Each row is a point on a landscape with many valleys, with its height.
A ball rolls from a point to the lowest of its 2 nearest points, and stops where none of them is lower. Distance is the straight distance between rows; heights are no part of it.
j_296: 26 -2 -1 -20 10 45 8 -30 -17 -26 6 -14 52 10 -2 -15 14 8 -42 -10 -33 -9 6  h=48.9
j_437: -28 -16 25 36 21 -5 -20 -8 9 33 -12 14 8 -18 -13 -42 -8 -13 -23 -13 36 41 12  h=51.6
j_206: 28 -3 20 -4 -14 -23 24 24 -20 -48 41 10 10 -27 30 56 4 -2 27 53 -18 9 -16  h=27.1
j_742: -42 -22 25 -20 0 34 -13 12 37 6 -37 14 -52 -19 -24 -5 -43 -9 -10 -1 45 16 28  h=56.3
j_116: -19 -16 4 -26 -7 26 2 -11 40 -3 -24 47 -45 2 -21 -13 -12 6 20 -16 35 28 26  h=58.4
j_450: -2 -38 -23 -14 -24 -64 -29 13 -54 -55 -3 -79 82 -38 56 19 26 31 -13 46 -29 -49 -20  h=47.5
j_585: -23 -6 -34 21 20 -23 2 -6 -5 -21 -17 12 26 8 -13 -25 43 2 3 -3 11 -10 -38  h=41.2
j_550: -10 32 10 -2 -9 21 56 -20 36 19 -17 -9 -32 -16 0 29 -17 -13 1 8 52 19 41  h=50.6
j_132: -16 -24 58 41 19 -23 -19 26 -26 18 -45 -11 -22 -20 26 4 8 5 17 4 65 52 28  h=38.3
j_247: 27 -18 49 21 2 45 -19 6 64 17 -29 8 -26 -1 -15 8 -17 -17 19 -52 68 -7 3  h=33.8
j_501: 31 15 -15 4 -7 51 -3 -4 12 10 4 16 -2 13 -29 16 -11 -25 -28 -15 -42 -37 -37  h=12.3
j_530: 16 -14 2 -36 -20 -12 43 2 -39 -20 27 8 20 -8 8 92 20 4 16 16 -8 9 -47  h=32.6
j_105: 38 14 -15 -49 -31 -14 58 -16 -23 29 40 11 4 6 -1 8 -11 6 -5 1 -18 24 14  h=41.5
j_880: -20 0 0 6 60 -19 0 -17 13 10 -1 -7 39 9 -23 -59 12 16 -13 4 -14 16 25  h=48.8
j_513: 8 52 -11 -16 12 20 5 17 22 1 0 10 -32 15 -31 -38 -43 -33 5 -3 -30 -23 13  h=24.0
j_277: 15 0 -45 -15 -10 -43 13 -26 -39 -6 11 -26 37 -16 -7 -6 46 2 10 7 -19 -30 12  h=34.2
j_240: -8 0 -20 -3 -10 2 9 33 10 -7 5 41 -11 28 -2 -49 -2 3 8 -19 -41 -34 -33  h=34.5
j_41: -55 8 29 40 38 -6 -21 -13 21 -21 4 -3 0 -36 7 15 16 9 -7 22 29 64 42  h=56.0
j_685: -31 -10 -2 12 32 21 -27 -5 5 15 -27 6 -16 24 7 -71 -15 -15 6 -26 -10 -8 34  h=42.4
j_681: 18 6 -40 -24 -14 51 22 -19 -14 4 -14 -24 33 17 -2 53 1 -13 -31 -2 -30 -28 -49  h=17.5
j_839: -53 -23 46 12 21 25 -27 -31 55 7 -8 18 -14 -12 -37 -16 -34 -9 -30 -3 36 50 16  h=53.9
j_292: 29 3 14 -23 -13 -54 15 15 -47 -29 40 -5 17 -34 42 57 2 6 33 53 -53 -27 -19  h=22.2
j_464: -13 -14 -1 53 5 5 -49 -2 -15 13 -40 1 -13 26 -8 -27 12 -8 -6 -35 24 5 -39  h=23.4
j_953: -42 -16 48 18 43 -15 -11 30 -8 -3 -51 -16 -32 -2 18 -34 -13 16 0 4 49 64 32  h=34.6
j_634: 8 -14 -11 11 35 30 10 -30 15 -10 13 -5 17 18 -4 -45 3 13 -30 5 -31 18 23  h=47.0
j_703: -6 9 -13 40 -1 6 -61 37 13 -17 52 16 -24 -2 12 -32 -21 -13 2 -17 -58 -47 11  h=66.3
j_406: -27 12 10 22 55 -72 -39 -16 19 -2 -4 -6 16 -5 -31 -87 3 19 15 -21 56 15 -14  h=22.5
j_875: -6 32 21 14 -17 -12 20 20 31 5 -18 -15 -35 -50 34 45 -6 10 4 39 47 7 69  h=53.6
j_120: 41 31 21 -39 -16 54 45 -17 28 48 63 -11 -17 14 12 52 -41 32 -24 -9 -10 -39 -68  h=53.1
j_271: -57 -14 42 22 62 -69 -27 32 8 -19 -23 -22 -12 -23 11 -32 5 16 11 22 38 59 4  h=31.1
j_800: -8 9 0 20 16 14 5 11 -9 30 -44 23 -18 -5 5 -3 35 -5 31 -8 22 0 30  h=49.4
j_828: -12 -18 -15 20 22 -36 -4 -31 -9 -39 2 -25 54 9 -30 -6 43 5 -21 0 -10 3 -39  h=43.5
j_42: 28 21 -30 -22 -30 -53 21 6 -53 -12 11 -25 35 -13 7 47 36 -1 19 45 -38 -26 -11  h=28.6
j_211: -22 -7 10 34 21 0 -51 14 41 -22 54 8 -16 -1 11 -76 -27 0 -14 -5 -36 -12 22  h=64.4
j_509: 19 7 -10 -26 -48 31 18 -16 11 66 2 11 34 -17 -23 73 17 10 -8 -16 6 -49 -39  h=57.9
j_487: -9 -32 -51 -44 -13 -31 -1 -27 -55 -40 -2 -56 64 -20 4 8 42 4 27 18 -19 -33 -17  h=38.9
j_693: 34 8 -21 -29 -17 -11 32 -14 -4 22 25 12 -17 34 -4 -21 -17 10 3 -15 -50 -7 18  h=45.1
j_246: -13 -17 -20 19 19 -17 -14 -6 17 -12 0 30 0 24 -1 -74 17 4 26 -19 3 -19 -36  h=38.4
j_499: 15 -10 12 24 -10 -2 11 11 -8 37 -14 15 -24 -17 -35 -26 -23 -29 -14 12 38 29 38  h=54.6
j_887: 17 35 -7 -9 -18 29 43 -43 25 -8 13 -10 -14 -2 8 31 -9 -7 19 2 7 35 18  h=48.0
j_607: 35 -1 -37 -49 -37 12 11 -8 -5 9 33 -5 -4 61 16 2 -12 21 -23 -3 -58 -39 -34  h=46.5
j_635: 57 10 11 -57 -26 42 39 -25 -3 37 45 -24 16 15 19 59 -25 12 -13 -21 11 -22 -53  h=55.1
j_88: 23 -16 -46 -15 -22 15 18 -18 -53 -9 -17 -51 33 17 -8 55 15 3 -19 27 -14 -8 -44  h=23.5
j_236: 11 -13 -17 14 -2 -11 26 31 -17 27 -20 25 2 -23 13 63 39 -5 14 38 -23 -22 5  h=54.7
j_9: 30 -33 -36 -72 -34 -7 1 1 -49 -23 29 -40 20 39 -9 3 -20 1 -17 1 -18 -24 -85  h=37.8
j_306: -18 -12 41 -1 -5 4 -28 33 5 0 -35 13 -54 7 -6 -67 -63 -33 25 -31 9 10 -9  h=44.4
j_321: 25 -4 -5 -59 -18 -28 52 -11 -59 3 36 2 22 14 12 41 -6 -8 10 0 -8 12 -29  h=37.2
j_111: -6 -26 -46 41 -7 -36 -1 24 -35 13 -33 6 26 -23 0 29 49 -14 -3 34 -8 -22 0  h=57.4
j_632: 23 -6 -56 -73 -45 -1 8 -19 -27 -15 22 -22 26 21 12 -27 -2 10 -9 2 -60 -39 -59  h=42.7
j_64: 7 41 -44 -28 17 0 18 -7 7 -13 -9 13 4 -13 -28 -52 6 -27 34 6 -28 -30 -18  h=29.3
j_848: 6 0 1 8 -6 39 -37 28 40 -20 46 19 -24 -4 5 2 -31 -7 5 -8 -67 -27 50  h=68.4
j_714: 15 17 7 -3 -36 16 15 0 24 69 -8 32 4 -8 -10 63 6 -20 3 -30 21 -38 -6  h=55.2
j_156: -6 27 -12 9 9 51 -4 -20 17 15 3 28 -8 3 -36 -6 -18 -36 7 -7 -26 -3 -1  h=18.4
j_618: -50 25 15 37 8 -3 -31 -20 -12 6 -9 13 16 -12 -14 -17 15 -2 -4 -4 42 38 32  h=53.8
j_378: 29 53 36 -14 -23 32 20 18 50 37 1 42 -40 22 -7 19 -30 9 -3 -21 8 -8 -16  h=46.9
j_89: 17 -29 -45 -66 -48 -17 9 -3 -75 -17 -3 -67 24 27 15 45 2 10 -11 21 7 4 -52  h=30.6
j_69: -9 -8 4 22 34 58 -3 -5 35 9 -4 5 -1 13 19 -40 -2 11 -13 -12 -1 8 30  h=45.2
j_438: 13 -24 24 58 0 37 -26 -1 29 14 -22 10 -2 11 -9 7 22 -6 -15 -40 50 5 -11  h=29.1
j_197: -42 -20 14 7 -7 -7 -44 11 54 -29 22 15 -44 4 6 -52 -46 11 1 -20 -25 6 40  h=62.6
j_332: -38 -11 -6 -20 -3 27 -19 -30 42 -35 6 26 -35 7 -11 -50 -28 7 -2 4 -11 28 35  h=60.6
j_847: -32 -4 44 23 7 -14 -6 25 37 -23 -33 -6 -40 -51 28 55 -16 18 -14 52 36 13 74  h=55.8
j_695: 18 35 24 15 -19 36 -16 60 48 20 11 31 -37 23 16 7 -37 -2 -11 -38 -14 -28 4  h=43.6
j_821: -14 3 18 -2 -26 20 -16 39 14 17 -18 50 -45 33 10 -36 -31 -3 -5 -32 -5 -14 -4  h=39.4
j_391: 37 32 3 -37 -27 33 42 -10 38 14 54 22 -28 31 -12 27 -39 26 -4 -12 -14 16 -35  h=50.2
j_473: 15 1 14 36 8 -38 14 21 -3 -25 -14 3 6 -14 7 26 27 3 21 33 6 37 41  h=45.5
j_453: -33 8 27 10 8 24 -22 1 -9 24 -62 8 -27 23 9 -44 -9 -5 15 -35 29 17 48  h=45.8
j_372: 3 -41 -26 -19 -11 -19 -35 -11 -94 -59 12 -64 54 -18 38 35 29 9 -5 35 -1 -26 -23  h=43.7
j_983: 4 -12 -3 47 19 -17 6 -13 -9 -29 13 -7 32 -14 -18 46 44 -6 -11 24 2 21 5  h=46.2
j_677: -26 -6 11 41 53 -38 -50 -8 -24 11 -27 -29 1 17 -1 -73 -4 -4 10 -42 22 5 -30  h=27.8
j_25: -25 -1 12 42 52 -86 -19 13 -4 -13 1 -16 26 -31 -11 -44 33 18 1 18 40 27 15  h=27.4
j_523: 18 19 -41 16 26 -43 1 -16 -31 5 2 -21 5 1 -22 -15 45 -18 29 12 -11 -7 32  h=38.5
j_671: 24 28 18 -45 -31 37 47 -36 -6 -15 43 -6 14 4 11 34 -13 11 -9 -14 13 27 15  h=45.4
j_129: 9 16 -1 12 -4 9 18 7 -5 33 -26 16 -3 -11 -3 61 27 -12 13 -4 2 -7 22  h=52.2
j_629: 2 -6 34 56 12 -29 -19 51 -2 -10 -23 16 -14 -27 25 31 40 6 -1 16 24 23 15  h=42.6

Call two points neighbours if one is among the 2 nearest of the other. Go from one point of each pair to the other, from neighbour to neighbour, staying as low as possible. Name the highest point that can't be avoided.
j_464 / j_277: j_983
j_464 / j_406: j_677
j_240 / j_292: j_585

For each start below, name the point where the ball stops.
j_607: j_501
j_703: j_437
j_550: j_292
j_111: j_240
j_236: j_685
j_132: j_406
j_714: j_685
j_693: j_292
